Points on a hilly landscape, in no order, each with its height.
A ball rolls from a point to the lowest of its 4 nearest points, and stops where none of them is lower. Distance is the straight distance between rows; heights are no part of it.
didep height 0.76: [ -7  -6  -5   6   9  -3  -2   0 -13  10  10  10]
Pifa height 5.99: [ -2  -2   9 -23   4 -22  13 -30   2  -9  11   2]
zube height 2.47: [ -4 -26 -21  14  -8   0 -16   6   8  24  14  12]
Kera height 4.70: [  6   3  10   3 -38   8 -30  28  14  -8 -18 -21]
garub height 7.00: [  0  -3 -10  -4   7   8  15 -15  -8 -10  -6  -1]
Feka height 2.81: [  5  22   5   6  15  18   4  14  -2  -7 -17 -11]
Sas height 8.32: [ -6   7   0 -11  24  11  19 -10  -5 -18 -14  -5]
tefa height 3.21: [  1 -19 -10  18 -12   8 -12  13   1  15  -2   0]
bubon height 3.46: [  2 -25 -12  23 -18   7  -8  17   8   6 -16  -4]
Gileg height 2.63: [  2 -11  -8  12  -6  -1 -15  15   1  22  10   9]
Gabo height 2.55: [-14  20  13  -7  31  -8   6   6 -10   1 -11   5]
geret height 7.93: [  4  -1  11 -22   3 -14  23 -29   1 -24   1  -8]
kinu height 2.76: [  2   6  13  -6 -37  -4 -38  29   9   7   0 -16]
kurek height 0.10: [ -3  18   8   4  20   8   1  10 -10   3 -10   0]
Nup height 0.35: [ -7  10   3   7  15   1  -1  12 -10  11   2   6]
lusad height 1.88: [-11  12   6  -4  26  -4   2   3 -11   1  -5   6]
rerap height 1.52: [  2   2   9   6 -20 -11 -34  34   3  23  10  -7]
Naki height 1.93: [ -3 -21 -20   6  -9   2  -5  -7   2  10  13  11]
leza height 3.77: [  7  32  12   5  17   9  -1  16   1  -5 -17  -9]
limu height 2.70: [-11  14   5 -11  24  -4   9  -5 -12  -5  -3   4]
lumo height 4.29: [  2  30   9  -4  33  12   8   6  -1 -12 -25 -11]
Tar height 2.75: [  5  16  13   0 -15   3 -28  27   1   9  -1  -6]
pobo height 2.73: [  4  -1   3  14 -12   4 -19  27   0  18   3  -5]
vorul height 2.96: [  8 -14 -13  -8 -10 -10  12 -30   8  -5  17   5]
Veso height 3.01: [ 1  9  1 13  0  5 -9 20 -7  8 -2  2]
Dudum height 7.81: [  2   0   0 -17   8   1  23 -26  -2 -25  -6  -8]
Bub height 2.65: [ -1   6   9  11  -2  -4 -17  26  -6  19   9   0]
Vup height 2.91: [ -4 -12 -14  -2  -2   2   3 -11  -4   0   9  11]
demeg height 2.08: [-11   1   1 -10  13  -9   4 -12  -8   2  10  11]
Ful height 1.91: [  7 -15 -10 -12 -14 -14   6 -25  13   1  30  13]
gefab height 4.40: [ 0  6 -4  8  6 12  6  7 -9 -3 -9 -2]
tiza height 4.79: [  2 -16 -16   0 -10   8  12 -18   2 -11   2   4]
tovuz height 2.48: [  3  -7  -1 -16  -5 -20  10 -30  10  -3  25  11]
zufe height 4.65: [  2 -16 -15  10  -7  20   7  -5  -1  -5  -9   1]
Tagi height 2.78: [ -1 -22 -21   9 -13   9   3  -9   5   3   4   7]
zufeg height 4.08: [  8   5  12   4 -35   4 -29  30  11   0 -13 -13]
diz height 2.77: [ -6 -10 -10  -5   1  -8   3 -16  -1   3  22  16]
labi height 5.70: [ -2 -11 -11  11  -4  12   6   1  -3   1  -4   1]
rala height 6.34: [-16   0  15 -24  16 -28  10 -28  -1  -1   9   8]
Tuv height 4.55: [  6  11   4  12  -7  16  -9  20   1   2 -12  -7]
lono height 1.26: [  2 -23 -23  -1 -12  -6  -3 -18  14   6  24  19]
siv height 2.64: [-18   6   5 -13  25 -13   7  -9  -8  -1   6   9]
sif height 6.73: [  4  -3  -3 -13  -1   0  22 -29  -4 -23   3  -5]
funif height 6.75: [ -4   2  -1 -14   9   2  22 -25  -6 -19  -2  -5]
taf height 2.11: [  2 -10  -8  13   0   6  -6  12  -4  14   9   8]
lopo height 1.85: [ -2  17  14   6   7  -3 -12  21  -8  10   1   1]
Vubat height 3.48: [ -8  22  10  -4  34   3   9   4  -5  -6 -20  -5]
Gupo height 5.30: [  6   2  -4  14   1  18   1  13  -2  -1 -12  -8]
dilu height 4.85: [ -1  -2   0 -13   2  -8  18 -29  -2 -15   7   3]
Minab height 6.20: [ -9   3  10 -20   9 -12  17 -24  -6 -14   1  -1]
mokev height 2.85: [ -5  -7  -5  -8   5  -9   8 -21   0  -2  16  14]
Damuv height 4.38: [  8 -12   1  20 -28   9 -20  28  12   8 -19 -14]
Zos height 4.62: [ 11  -4   3 -17  -7 -18  19 -31   8 -13  13  -1]
vofo height 2.46: [  7  18   6   8  10  12   4  15  -3   0 -16  -4]
rufi height 6.63: [ 16   1  22 -17   3 -42  19 -32  24  -2  17  -8]
rivab height 3.51: [ 2 -7 -3 17 -6 11 -7 19 -3 12 -7 -4]
siz height 0.37: [  9  -8  -6  22 -15  16  -2  20   5   4 -17  -9]
lobob height 4.14: [ 10  16  11   2 -24  10 -27  24  10  -4 -15 -14]

Two balls start at each pair of points below. Name the first point that both come to, or write -.
taf, Tuv | kurek
Sas, labi | -
Gupo, Gileg | kurek
Tagi, tefa | -
Vup, garub | Naki

Call two points neighbours if one is among the 4 nearest of the other. Go from one point of each pair to the other, from neighbour to neighbour, staying as low as possible. Name the highest point that can't be avoided.
kurek, lono | zube
kurek, rerap | Bub
kurek, siz | bubon

Where does a ball stop that starts at each point below?
pobo | kurek
zube | lono
Veso | kurek
Pifa | lono
vorul | lono
rufi | lono
